A landscape with many valleys, sampled at points; each row gives a point and its height.
A ball rolls from a point to whichever of its 2 nearest points has the largest drop for the distance, and stops where none of them is lower. Distance is the straight distance between rows; heights are no part of it.
j574: [-12  39 -33   1 -12 -34 -56  -5 -32  12 -20  17 -14   0  -1 -26  21  13
 -28 -27 -17 -18 -48   2  46  -7 -25   2  18 -20]  (h 523)
j198: [-16   8 -38  -2  21 -11  -7  -9 -12 -37  17  28 -12  -5 -27   8  24   4
   9   9  -4  -1 -25   8  -2 -11 -30  11  17 -35]  (h 428)
j196: [ -2  14  46 -46   1  -1  24 -15  20  16   8 -13 -12  22  59  -2 -15 -28
 -13 -46   7  22 -15   5 -24 -40  29  -6 -11  61]  (h 444)
j800: [  3   4  34  19 -63  55   1  30   2  19  23 -29 -22  -3 -10  12   8 -35
 -34   3  -1  18   8 -28 -24  29 -35  -6  14 -29]  (h 267)
j684: [-31 -10  24 -19 -48 -32 -26  20 -11   7  10   2  -3 -10 -31   7  22   3
 -48  59  15  -5 -17  37 -54  26   4 -17  -8  -6]  (h 145)
j395: [ 11 -15 -31   9 -18  27  -2  10   0  19  19 -21  -4 -39 -41  22  -8  -9
   2  46   6  17  34 -14  -6  44 -22  23  28 -17]  (h 123)
j943: [ 42  21 -48  34  23 -26 -34 -11  -6 -14  -6 -10   5   4  -9 -11 -18  38
  24 -21  -1  -7   4 -20  66 -15  30  31  -2 -25]  (h 712)
j819: [-45 -21  -8   4 -32 -32 -32  -8  -8 -15  31  -4 -13 -54  28 -15  22  13
 -35  14  18 -15 -13   3  22  10 -39   1  30 -53]  (h 589)
j890: [ 28 -43  17  17 -33  34  24 -19  -4  26  -9 -48  61  20   8 -40   0  -8
   7  17  -1  43  17 -15  -8   3  17  -3  13  28]  (h 492)
j486: [-33  -1  44 -17   9 -17  18   4 -26 -29  -2  25  39   4 -19  -2  30  -9
 -42  16  16 -14 -39  27 -23  10   2   0   1  -9]  (h 497)
j971: [ 51   6  12 -31 -33  -4  33 -20   9  13 -13  -7  47  22  -7  -6 -45 -47
 -10 -11 -10  54  14  -2 -30  -3   4  -3  -9  29]  (h 386)
j86: [  5  33 -24  28  35 -12 -33 -30  21   1 -14  13 -34  -7  25  -3 -31  12
  20 -32   0   5   6 -11   2 -16  19 -24 -13 -19]  (h 118)
j915: [ 16 -23 -11  24 -10  -8  36  -5   8 -41  13  40   7   6   3   0 -43 -23
  64 -21  -8  24  31  10   4  17  22 -26 -14   5]  (h 423)
j999: [-22   4  26  13 -31  19  33   4  17 -11  29   6  16   1 -44  37  14 -60
 -11 -19 -26  35   8   4   5  27 -30  -7  21 -46]  (h 388)
j234: [ 52  10  -5  -2   4  -6  26 -30  10 -21 -13  10 -19   1  37  -6 -55   1
  16 -21  25   6  12  28 -12  -8   1  -8 -39 -18]  (h 350)
j579: [-45 -35 -16 -15 -57 -49 -41   6   0 -17  60  15  -7 -33  36 -24  19  38
 -11  11  12  -1 -13  25  11  19 -12   9  40 -45]  (h 609)
j170: [ 12 -21   5  40  33 -19 -20  -6   6   3  11 -24  22 -19 -31  19 -19  42
  34  -5 -12 -12  30 -23  34 -10  40  43   4  20]  (h 601)
j881: [ 31  59 -23  23  30 -12 -43  -1   7  10 -31 -24  19   8   7  -5 -20  31
  21   1  24   7  -3 -19  48 -20  54  12   8 -12]  (h 724)
j177: [ 53  -8  14  50 -33  38  28 -19  18 -30 -10  -7  35   3 -11 -11 -37   9
  22   9  12  31  26  22   6  17  -1 -18   1 -24]  (h 525)
j141: [-15  -5   3   4  31  18  -9 -21  31 -34   3   2  -5   3   7  -2   8  19
  30  10 -15   2  16   3   4 -30   9 -24  21 -25]  (h 550)
j617: [ 15  44   0  -9  26  -4  -4 -35  29  15 -22   7  21  -7  18  -7 -35  13
  27  10  16  24   4  38 -29 -15  29 -11 -24  21]  (h 565)
j200: [-13  37 -36 -13 -12   5   8 -15 -20  10   6  14   3 -26 -20  35  16 -26
 -13  36  18  14 -11  27 -45   8 -37  -8  -2 -24]  (h 451)
j458: [ -2  53   7 -15  25   8 -27   3   4 -14 -22  -3   0  38  19 -25  23  27
 -11 -14  -3 -11 -51 -15  19 -32  -3 -12  15 -30]  (h 533)
j241: [ 37  33  22   1  24  -2  14 -12  12   3  -6   2 -26  16  38 -29 -58  11
   2 -44  36   5 -21  12 -19  -4  28  11 -43  21]  (h 392)
j610: [  0 -26  29   1 -29  33  43 -28  23   5  25   4  44  32 -75  19  22 -20
  19 -25 -27  31  29  28   5   3  -5   4  55 -14]  (h 419)
j932: [-27  13  51 -19   8  -6  19  18 -19 -14 -10  36  18  25  11   7  28 -14
 -29 -26 -12 -13 -55   7 -27  -9   1  -7 -30  16]  (h 481)
j632: [-32  20   2   6  51   2  -3 -24  -1  22  -2  20  40 -12 -25   5  13  23
  13   5   2  10 -17   0 -19 -12  17  35  30  32]  (h 608)
j134: [ -5  13  10   5   3  40  32 -59  -6  25 -14  -7  44  -5 -43  23  14 -23
  -5  10  23   3  29  10 -23  22  -3 -13  55  -6]  (h 384)
j513: [ -6 -48   3  20 -44  -7  47 -20  11 -13  11  34   8  -1  31  -9 -36  -8
  72 -27  -8  29  37  23  23  -2  32 -25 -24  17]  (h 403)
j369: [ 16  39  17 -12  30  10 -16  15  21 -13 -14  -1 -23  42  -2 -15 -15  20
   9  -7 -20   3 -57 -14   7 -24  24  -5 -16 -14]  (h 519)
j752: [-27  20 -29  13 -42 -57 -68  -2 -22  20   0  19 -23  -4   5 -23  29  23
 -34 -10  -2 -14 -45  19  14  -4 -10  -5  -6 -34]  (h 468)
j582: [  3  -6  -4  -4  -8  -8   9 -64  15  30 -15  19  33 -15  13   0 -27  -5
  34   1  -3  44  28  15 -30 -27  16  -6 -15  35]  (h 588)
j715: [-40  -6  45   7  35  26  -3   6  26  16   2 -46  32 -11  29   4  31  39
  -9  19  16 -28  -1 -16  37  -9  22  14  33  11]  (h 579)
j916: [-41 -14 -54   3  -2 -10  -9  24  -4 -11  48  20 -22 -26 -38  17  15  -8
  33  30  14  -3  37  12  -8  27 -20   5  52  -3]  (h 553)
j818: [ 23   9   6  -6 -41  28  21  -5   5 -23   5 -10 -12  18   7  25   9 -55
 -31 -37 -14   4   5   2  22  -4 -33 -45  14 -64]  (h 332)
j308: [ 12 -12   4  36  11  20 -10   2  38 -35  19 -33   8 -11  15 -32 -21  62
  21  17  10  -1  -5  -2  50 -31  30   0 -10 -31]  (h 520)
j724: [  8  -1  15  27 -36  22  44  -1  22   0   0  -3 -20 -11  37 -43 -42  39
  27 -12  37 -15  -9  36  26 -17  -3  -7 -75   9]  (h 484)
j213: [-36  42   4   0  36   4  -1   3  -3  30 -11  34  48  11 -21 -12  53  27
   9 -17  24   9 -35  21  -9   4  37  19  36  35]  (h 618)
j894: [ -3  47  -7   1   1 -14 -36   5 -24   4 -34  13 -27  24   8 -20   2  16
 -14 -31   1 -12 -59 -39  51 -25   6 -17  29 -24]  (h 552)
j253: [  4   8  19 -43 -10 -12  25  -8  29  37 -17 -14  -5   7  22 -18 -20   3
  22  19   2  10  23  70   7 -24  27  12 -50  23]  (h 333)
j767: [-17  36  13  -6  35 -22 -20  57 -18 -13  -9 -17  31  -3  -4  -7  58  20
 -38 -23  31 -26 -23 -13  37  33  25  25  22  -7]  (h 309)
j677: [ -9 -21   9  22  10  40 -19  -6  26  25 -14 -39   6  -8  24 -24   1  22
  16  24  -3  -7  23   1  12 -30  37 -18 -17  21]  (h 561)
j350: [ -3  27  32 -39  19  -5   8   5   4  48 -46   5 -25  51  33 -20  20  17
  20 -17  -3 -18  11  30  -1   0  20  18 -20  24]  (h 281)
j507: [ 39  16  19 -12 -33  13  29 -41  32  33 -11 -15  57  20 -21  20 -34 -42
  -7 -22 -19  56  30  13  -5   8  12 -13  -6   1]  (h 402)
j91: [ 47  -3 -17  16  -1  25   2 -27  24 -45   4 -23  16   2 -22 -11 -17 -11
  14  26   3  26  35  12  10  14 -11 -23  35 -48]  (h 536)
j650: [-34  35  15  -3  36 -19 -18   9  -3  14  -8  14  36  22 -39 -13  38  41
 -16  -2  42 -26 -28  29  14  -2  26  18  57   2]  (h 628)
j461: [-17 -13  15 -41  -9 -34  19  -7  -2 -11 -18  54 -20  21 -16  42   7 -15
   6 -15 -35  -7  10  31 -10   0 -20 -18 -13  14]  (h 320)
j156: [ 19  51   4  25  21   9 -27  28  25  12 -16 -30  25  -5  22 -30 -30  37
  10  -9  27  13  -5 -13  27  -5  69   1 -13  25]  (h 714)
j50: [-36  12  11 -11  -2 -19 -35 -10   2 -14 -10 -15  -9 -29 -19   6  18  -3
 -51  35  19 -25  16   4 -15  14 -28 -43  23 -21]  (h 670)
j812: [ 24 -48 -12  24  16  20   3  -7 -11  -5  -1 -18   7 -16 -43  15 -10  -2
   6  22 -11  -2  48 -17   6  22   2  16  40   7]  (h 88)
j303: [-27  47   5  12  22 -21 -18  60 -28  13 -13  13  12  -2  -9   0  38   5
 -32 -27  19  -6 -48 -20  16  32  20  20   5  12]  (h 282)
j643: [-16 -19  12 -21 -64  -9 -39  32   2  -8  23 -16 -15 -19  -2  10  25  39
 -30  51  22 -29  21  -6  -4  25 -30   3  25 -30]  (h 203)
j498: [ 11  -6  -7  -4  17  29   7 -36  20 -32   4  -4   6  -9 -22   4   5   3
  21  33  10  11  27  20  -6 -14  -7 -12  50 -31]  (h 543)
j430: [-18 -26  15  17 -10   2   0 -32 -25  19 -23  26  -5 -20   1  20   9 -32
 -12 -23 -21  -6  37 -26 -24   6 -21 -31   3  24]  (h 248)
j52: [ 25 -20  22  10 -14  55   1  -6  27  -6 -16 -47  23   2  19 -26 -10  17
  13  42   7   5  30  19   1 -12  25 -32   0   4]  (h 570)
j475: [ 31  -9 -33  45  31 -17 -17 -10 -15 -20   9 -34  -4 -18  14  11  -8  27
   7 -12  -7 -17  10 -35  52 -13  10  27  -3 -38]  (h 701)
j539: [-15 -31  10  23   5   9   7 -22  -5 -13 -11  34 -26  -6  29  19   1 -15
  33 -31 -27  -6  40 -17  -3  -3   7 -43   1   7]  (h 190)
j291: [  4  21 -11  25  34  25  12  -5 -15 -10  17  -6  -9 -32  23  10 -27 -12
 -18  -2  15  16 -36 -38 -32  -9   6  12 -22 -13]  (h 261)
j146: [ 20 -24   4   0   6  21  22   9 -48  14 -32  17  -1  13  19   5   9 -26
 -15 -16  -4 -29   5 -18 -28  24  -7  22 -37  22]  (h 205)
j419: [ -6  25   4 -19 -24   9 -23  28 -24   3  -2 -15 -22  -5  22  -1  21 -26
 -58   2  30 -34  -5   2 -37   3 -24 -32 -15  -3]  (h 617)
j838: [ 12  28 -15  -8  42 -12   5  16 -11  32 -14  11  11   5  20 -15   0 -15
  -1 -37  -9  18 -26 -14 -35  26  23  23 -30  51]  (h 326)
j758: [ 16 -29   8   7 -53  20  55  -2  32 -28   5   6 -15  -1  31 -16 -30  15
  44  -2  19   6  14  53  45 -18   8 -25 -52 -21]  (h 454)
j875: [ 25  29  15 -19  24 -31  12  12  24   7 -13  21 -29  43 -24  -4 -23   6
  15  -8 -48  21 -69   4 -13 -13   7   3 -30  26]  (h 506)
j740: [-26 -20 -42  28   4  -6  -1  25 -26 -27  31  15 -44   3  42  -4  -8 -36
  36 -14 -10 -17  24 -31  10  18   4 -38  -6 -18]  (h 222)
j314: [ 21  44 -33   0  22 -29 -27  33  -9  22 -42  23 -31  44 -30  -1  12  11
  -2   8  -7 -16 -49  -4  25   9   2   0   4   2]  (h 192)
j130: [-11 -24  25   2 -14  10  34   1  26 -33  23  10  15   4 -36  10 -10 -46
  25  -4 -45  58  12 -11   9  12  -5 -13  36 -12]  (h 401)
j225: [ 26   2  41 -40  -2  36  11   3  -3  -4 -31 -12  -2  27  19   6  -3 -33
 -21  -7  -8 -18  17  -1 -25  -6  -3 -33  -4  16]  (h 583)
j364: [ 37  -5 -14  -5  28  23 -22   4  -1 -19  -9 -29  24  39  19 -32  18  40
   9   9  -1 -31  -3  -1  33 -25  22  22  -7 -22]  (h 116)
j32: [  8  25 -14 -21   5  13  16 -37 -12   4 -16  16  18  -5 -50  37   8 -36
  -3  22  11   3  14  27 -34  10 -17 -16  19  -6]  (h 410)
j193: [ 21  44 -65 -21   8  -3 -19 -18 -14  14   1  -2 -11 -14  10  13   0 -19
  -6  27  11   9 -16  20 -37  -2 -31  -7 -21 -20]  (h 503)
j520: [ -5 -35  23  -5   2   8  19   8 -30   2  -3 -23  36  -8 -10  -8   5 -14
 -32  18 -22   9   3 -57  -7  19 -19  22  28  31]  (h 476)
j910: [-29  36 -10  14  18 -26 -30  26 -13  22  14 -27  -6 -35   6  28  18  12
 -25   4  17 -27 -19 -32  27   8 -14  36  -1 -24]  (h 361)
j144: [ -8 -13   0  19   2  23 -14  18  20  41 -21 -36  11  -1  38 -55  -5   7
  14  -1  11 -10   5  10  25  -7  46   4 -52  38]  (h 548)
j207: [ 19  33   7 -23  27 -25  -3  10  -3  27 -48  32 -42  64  -1 -10  10  15
  11  -9 -16 -25 -23  15   7  10  -1  17 -14   3]  (h 242)
j532: [ 56 -46 -13  20  12  28  -1  -1  -5 -34 -13  -5   3  30  10 -18  -5  42
  26   8  -8 -27  19   2  23 -11  19  12 -16 -15]  (h 89)
j502: [ 10   1  27 -47   5  -3  23  -2   7  47 -30 -21  -4  25  41 -28   0   0
  23   1  -4  -4  40  41 -16  -2  26  20 -31  45]  (h 308)
j980: [ 40   3 -36   3  -1   9 -19  27  10 -31  17  -7 -51  -2   6 -12 -39  -8
  -2   0  -1   3 -16  -3 -22  -8  -8  -1 -47 -13]  (h 439)
j688: [ 15  29  13 -49  10   1  -1  20 -15  -1 -23  -2 -24  26  22  11  11 -35
 -36  -3   8 -34  -5  17 -29   2 -26 -32 -17  13]  (h 595)
j873: [ 36   7   2 -32  15 -10  26   9   0   0  -5  -2  28  20  38 -36 -10  -5
   6 -30  -3  37 -20  -9 -41   2  27  25 -33  58]  (h 349)
j319: [ 23 -16 -26  40  19  10 -10  10 -28 -10   9 -25 -25 -25  22  17  -9   6
 -12  -8  -5 -28  15 -43  13  -2   0   2 -16 -19]  (h 690)
j442: [ -3  51 -36   2  10 -20 -42  -4   6  18  -7   8 -61   2  17   2  -4  -6
 -12 -24  -4  -5 -24 -10  -5 -18 -18 -22 -20 -17]  (h 247)
j470: [-45 -15 -20  -7 -12 -11  -9  27   8 -11  37  22 -25 -28 -40  15   9 -20
  26  42 -22  36  20  -1 -18  29 -22  -2  34  16]  (h 539)
j135: [ 40 -64  -5  49   5  28  11  -1 -10 -32  -2 -11   6  -1  -5  -4 -21  26
  27   9 -12  -3  34 -11  23  12  18  -5  12  -5]  (h 61)
j153: [ 50 -13 -21 -27 -27 -10  49  15  -1 -46  16  18 -48  25  22   6 -40 -37
  23 -30  -8  12   3  14  12   5   1  -7 -36 -38]  (h 433)
j511: [ -7   8  -4 -24 -44 -21 -36  28  -1   5   3  17 -34   9 -23  16  29  10
 -24  44  -4 -23  -9  35 -42  11 -26 -36 -23  -3]  (h 211)
j852: [-22   5  51 -49 -11  -3  30   0  -6   9  -2  15  18  29  40   6  14 -13
 -19 -45 -15   6 -32  -4 -22 -42   6  -6 -16  46]  (h 462)
j84: [-49 -17  27  14  24  -3  -6 -20  14 -45  10  19  -9  -9   5   7  29  24
   7  -1  -1 -16   5  -4  16 -19 -15 -19  41 -28]  (h 558)
j519: [-39  -1  22 -22  40 -47 -10   5  25  31  14 -19  33 -42 -32  32  -2   2
 -15  12  18 -21 -20 -19  27  23 -21  57  39  45]  (h 592)
j645: [  0 -32 -28   6  -8  12  19  -1 -25 -45  11  35 -10   7 -27  11  28 -16
   6   1  -2 -16   8  11   3   8 -31   1  27 -38]  (h 450)
j152: [ 63 -10  30 -19 -21  51  14  -4  12 -13 -32 -31   7  31  17 -10 -21 -19
  -5  12   2  -3  33  10  -4  -3   9 -30  -7  -8]  (h 576)
j526: [ 22  53 -33 -13  54  -8 -10 -22   4   4 -18   3  11   3  -1   9  -5  -9
   6  21  11  10 -17  21 -32  -3   2  -5 -14  -8]  (h 540)
j246: [-44 -37  -8 -10 -17 -39 -10  -4   8   5  22  12  -1 -30 -55   5   1 -16
  -8  26 -16  25  19 -24 -16  18 -47  17  49  25]  (h 528)
j124: [ 17  10 -34  19  -5  16 -33  19 -31   4  18 -37 -35 -13  44   3   9   4
 -37 -20   7 -41  -8 -41  10 -19 -13   7 -22 -21]  (h 672)
j717: [-22  32  -7  28  29   9  -9  25 -18  24  27 -15 -24 -38  18  20  -7   2
 -26 -14  12  -2 -39 -50 -12  -1   9  32 -21   2]  (h 306)
j499: [-11   6  31 -33  11  14  35   0  -8 -35   3  31  36  13 -36  23  21 -17
 -10  27  -7   2 -38  25 -21 -13 -11   3  18  -7]  (h 508)
j62: [-27 -21 -22  -6   1 -48  -6 -15 -10   8  13   7   9 -11 -29   3   9 -13
  -4  20 -26  39   1 -46 -32 -17 -42  16  16  29]  (h 517)
j808: [-46  16  26  16  28  37 -30  -2  24  31 -16 -28   9  -3  18 -17  27  28
   6  16  -2 -19   4  -9  27 -34  28  -9   6   4]  (h 571)
j983: [-24  10 -26  -8  10 -41 -50 -27 -18 -11   1  -2   8 -11 -35 -15  29  14
 -44  11  23 -44   5  28   2  -1 -24 -12  29 -23]  (h 654)
j378: [ -2 -16  21 -54 -21 -14  38 -37   9  29 -21  35  -3  16   8  41 -13  -8
  18 -14 -30  17  38  31   1 -23   3  -2  -1  25]  (h 352)
j405: [-24 -31  22   0 -22  31  46 -25  22 -16  22  23  27   3 -27  23  13 -12
  41   3 -16  41  17  23   5 -23  10 -12  53 -12]  (h 411)
j346: [-49  -6  31 -19 -35 -27 -16  29  -7  15  19 -11  14 -33 -14  -1  11   6
 -51  52  12   1 -21  -5 -38  37 -13  11  10  24]  (h 189)
j409: [ 27 -29  15   6 -42  53  57  -6   4  34 -15 -34  62   9  20 -22  -1 -28
  12  16  12  31   1  38   7   3  29  -6 -26  17]  (h 501)
j60: [-34 -32  23 -17  27 -14 -28  -3  29 -20  11   1  -4  -2 -47   3   6  24
  13  23 -35  -4  30  -7   2  -5 -13  -6  57  32]  (h 682)
j744: [ 13 -33  11 -11 -30 -29  29 -22  16 -18  11  27  10  13  11 -22 -39   9
  32 -29 -25  50 -11 -14 -13 -44  13  -3 -38  28]  (h 387)
j320: [-60 -39  17  18   7 -27  -2  -3   6 -39  22  16 -15 -43  15   6  15   0
 -20  -6  19 -22   1 -10  32  18 -30 -13  42 -44]  (h 569)
j434: [ -3   0  23  -2 -73  34 -17  29  -1  14  14 -31  -8  -3  -7   4  19   4
 -40  31  19  -7  21 -13 -13  40 -41 -10  26 -47]  (h 237)
j410: [ 12  10  -1 -20  31  28 -17  27 -13  -1 -27  -8  29  45  16 -24  52  31
  -2  -4  13 -46  -2  -2  17  -1  21  10   2   8]  (h 144)
j839: [ 18   5 -20  19  23 -21 -19 -17  14 -15  -8  18 -66  14  42 -27 -36  16
  37 -60   2 -10  11 -17  19  -9  16 -18 -24 -21]  (h 4)
j795: [ 12  42  35 -15  13 -18  12 -23  21  28   8  -9 -30  19  50 -23 -49  -9
   0 -50  27  25 -16  18 -27 -16  38  13 -26  61]  (h 420)
j811: [-16  23 -14  11   3   8 -21  11 -37   2   8 -34   0 -23  49  -6  27 -13
 -67 -14  32 -34 -12 -27  -3   4 -23 -11   5 -19]  (h 645)
j302: [ -7 -44  -8 -12 -30  17  56 -23  -9  41 -10 -18  42  -2  24 -34   6 -40
  16  13   9  24  -3  34  12 -22  21   7 -45  35]  (h 515)
j194: [-12 -65  42  20  -5  25  30 -11 -31   8 -17 -12  34   9 -23   4  19   7
 -24  10  -8 -19  15 -29   8  24 -17  12  52  17]  (h 471)
j801: [-13 -61   4  18 -44   6  48 -17  23  -4   6   9  -3 -18   5 -25 -22  -7
  48  -1  -7  18  10  49  33 -30  12 -11 -56  15]  (h 430)
j996: [ 37  -4  -6  34  11  24  28 -32  -6 -26  -4   7  -4 -14  36  -4 -40   2
   7 -17  17  15  -9  -8 -15 -14  12 -13 -26 -25]  (h 310)
j896: [-37  -2  28 -18  29  -9 -25 -16  23 -13  -6 -12  -2 -34 -44  16   1  13
 -23  39  -3 -22  32  -2  -9  13 -22 -23  54  16]  (h 678)
j591: [ 44 -18  20 -27 -35 -16  44 -12   0  -5   0   1  33  26  27 -28 -40 -16
   3 -21   2  43  -7 -15 -25 -31   5  11 -33  41]  (h 367)
j847: [ -5  -6 -14   8 -26  25   3  18 -13  21  25  -4  -5 -42 -12  20 -14  -5
  -1  45  -7  36  -4 -28 -40  19 -22  32  -2   1]  (h 170)
j512: [-32 -11  -1  23   2  -3  -7 -24 -38  26  -9  16  15 -37 -22  24  18 -10
 -29  11  14 -25  25 -12 -26  25 -14   0  15  18]  (h 311)
j393: [-13 -37   4 -25 -27 -17  51 -27  16  11   3  46  -7   9  22  23 -23 -10
  57 -29 -28  37  41  30  15 -20  32  -9 -16  16]  (h 378)
j869: [ -5  19  22  24  35 -26 -33   7   1  11 -10 -31  -8  -9 -26  35   8  20
  13  -8  -5 -31  21 -35  53 -11  21  31  23   0]  (h 593)
j545: [  9  17 -29  -7  20   4  -7  16 -36  31 -21  18 -20   4  12   9   1 -14
  -9 -14   1 -25 -10 -11 -24  23  -4  27 -47  18]  (h 266)
j578: [ -9  12  10 -28 -15 -53 -11  17   5   9 -13  35 -42  23 -20  23  22 -10
 -22  11 -22 -29 -13  48 -22   8 -30 -29 -34   3]  (h 273)
j456: [-18 -49  -9  39   7   9  17  15 -20 -33  10  15 -15   5  19   8  -4 -29
  40 -12 -24  -4  37 -31  16  24  11 -38  23  -4]  (h 226)
j782: [ 35  11  -4  21  41  14 -12  27  -2   1  -7 -41  42 -13  32  -9  -7  24
  -1 -16  12 -12  20 -22   6  17  53  15 -15  34]  (h 706)
j778: [  1 -40  -1   5  -4 -16  28 -19  10 -37  20  42  17  -1 -20  -9 -27   0
  54  -9 -39  55  -2   2 -10 -16  14   7 -11  22]  (h 404)
j722: [-19  12  42  -2  46 -11 -20   1  28   9  -2 -40  15 -10  -5  27  16  36
   5   7  13 -44   6 -19  60  -9   6  35  42  -3]  (h 584)
j18: [  2  -3 -65 -16  -9 -23 -50  31 -11 -18  16  13 -39  12 -11  -5  34  13
  12  11 -21 -26  13  17  15  10 -28  -5  -4 -17]  (h 290)
j738: [ -7 -11 -15  -5  23 -45 -17  -8   7  -2   8  12   3   9 -28 -14 -16   4
  13   4 -44  41 -20 -36 -26 -25  -7  15  -8  36]  (h 505)
j463: [  8  19 -51  -7  16 -40 -49   5  -1   5 -18  28 -45  35 -31  -3  29  11
   8  -3 -22 -28  -8  24  21   3 -33 -12   4  -9]  (h 260)
j663: [-18  11 -34  12  25 -15 -26  23  -8  -2  18   6 -18 -24 -28  25  12  21
  -4  24   0 -13 -12 -14  10   4 -17  38   2 -16]  (h 400)
j327: [-15 -54  18  21   2  21  31   3 -26 -23  10  21   5  -6 -43  10  22   1
 -14  12   9 -28   7  -2   9  22 -32  22  53 -21]  (h 463)
j729: [  1  -7 -48  16   5  -9 -17   3  -9 -18  27  13 -73  -3  48 -11 -14 -20
  24 -48  -6 -16   2 -28   8  -5  -6 -26 -28 -19]  (h 137)
j673: [ 28  10  22  -8 -43  47   8  22   4 -16   8 -23 -34  15  -7  21 -10 -66
 -29 -13  -9   6   2  -9 -13   0 -27 -22  -3 -30]  (h 301)
j292: [-27  -6  29 -15 -41 -17 -29  52 -14  21  22 -22  11 -30   7  17  17  36
 -45  41  31 -30   7 -11 -21  36   2  23   2   7]  (h 161)
j759: [-12  27 -15   2  32 -24 -37  -6 -18   2 -12   4  17  18 -33  -6  34  27
 -22  -1  23 -47  -8   7  21  -2  -4  14  34 -12]  (h 639)
j455: [ -7 -35  -4   0  -4  -1  28  -3  10  32 -20 -30  17  -3  24 -65  -6 -20
   9   4  13  -2   7  39  24  -8  12  16 -68  52]  (h 532)
j115: [ 32  -5   7  33  31  11 -13  18 -11  -4  -7 -38   0 -10  17   4 -33  12
 -17 -10  -5 -22  15 -44   3   1  32   9 -22  21]  (h 700)
j323: [ -4  49 -19  11   9 -19 -24  66 -21  35 -20   9 -20  16 -25  12  18  10
 -18   3   0  -9 -56 -26  17  13  19  22  -5  12]  (h 241)
j382: [ 11  -6  10  29 -14  29  -1  15  32 -18   0 -20  -4   2  18 -50 -29  54
  24   2  17 -10 -17  16  33 -26  21 -11 -57  -4]  (h 507)
j330: [-43   5  15 -17  48 -20  -2  -4  -5  14   4  -5  48 -26 -18   0  18  11
 -25  13   3   3 -10 -16 -12  22  -6  33  38  43]  (h 599)
j607: [ 17 -17  12  -3  30  35  16  22 -39  -8 -22   2  30  19  14  -5  32   5
 -12  -4  -1 -33  -5 -20 -10  17   7  18  -8  20]  (h 171)
j460: [ 19   8   7 -15 -22  20  28 -35  35  18   5   6  47  28 -58  41  -9 -35
   5 -27 -35  46  38  26   8  13   6 -14  18 -15]  (h 417)
j43: [ 15  13 -34  -4  -5  -3  -7  39   2   1  27  13 -65   5 -11   3 -24   7
  16   3 -26  18 -52  -8 -36  -1   1  16 -60   2]  (h 470)
j342: [ -5  19 -13   4 -46  20  27  11  13 -17  34   4   1  13  -8  34  17 -62
  -5 -32 -15  34   8  10  23  16 -32 -33  10 -78]  (h 362)
j537: [ 64   8 -40 -24 -19  -9  14  -8  -9 -27   7  -4 -52   4  36 -15 -43 -29
  -5 -17   6   4  -2  16  -6  -7 -26   1 -40 -28]  (h 399)
j7: [-33 -25 -13 -12  32 -26 -12   1  38  15  29  -2  -6 -56 -43  48 -13   7
   6  21  22 -22   1   0  20  14 -33  44  39  18]  (h 581)
j774: [-36 -20 -37  -7  -2 -12 -13  15  20  14  46   6 -20 -51 -39  42   2  14
  11  27  36 -20  33   7   3  28 -30  29  57  -1]  (h 568)
j755: [  6 -36  23   4 -22  15  28 -29 -13  11  -9  -9  42  16   2 -10   7 -25
  -6  -6 -27  35   7 -46 -16 -18 -13  -2  20  17]  (h 483)
j622: [ 10  -7  -7 -11   8 -32   3  10  10  -7   8  26 -37  12 -23  -7 -22 -10
  15 -14 -53  33 -45 -19 -29 -11  -6   9 -42  33]  (h 493)
j732: [ 39 -20  12  27 -33  49  51 -22   1  -7 -11  -3  50   8   3 -10 -24   4
  29  22  23  27  -4  36   5  -7  16   3 -23 -10]  (h 514)
j765: [ -6   7   6  17  22  30  18 -32 -33   9 -22  -1  35 -19   9  17  22 -12
 -27   7  35 -23  20 -13 -16  21 -11 -22  35  -7]  (h 357)
j823: [ -5 -13 -36 -13 -50 -21 -53  40 -15 -16  32  -2 -21  -4  -1   6  41  51
  -7  26  -5 -28  19   3   5   7 -28   6  11 -22]  (h 243)
j67: [  4   9  -6  11 -11  26  23  12 -18   3  21  -6  -9 -39   0  13 -32 -39
 -14  12   1  35 -28 -27 -46  -1  -8  15 -17   3]  (h 216)
j224: [-20  49 -26   7 -32 -39 -37   3 -11  31   0  30 -52   7  19  -1  19   3
 -23 -17  10 -14 -49  16 -16 -12 -31 -22 -25 -23]  (h 369)

Where does a ball stop that starts at each point below?
j382: j684
j617: j539
j915: j684
j819: j409
j327: j135
j50: j622
j873: j135
j486: j135
j7: j622
j153: j135

Call two points neighbours if one is among the 2 nearest of the other. Go from one point of each pair to the other, from neighbour to neighbour, staying as low as possible. Name the highest point that can't be avoided.
j684 and j314: j18
j135 and j292: j610
j684 and j292: j346
j839 and j539: j456
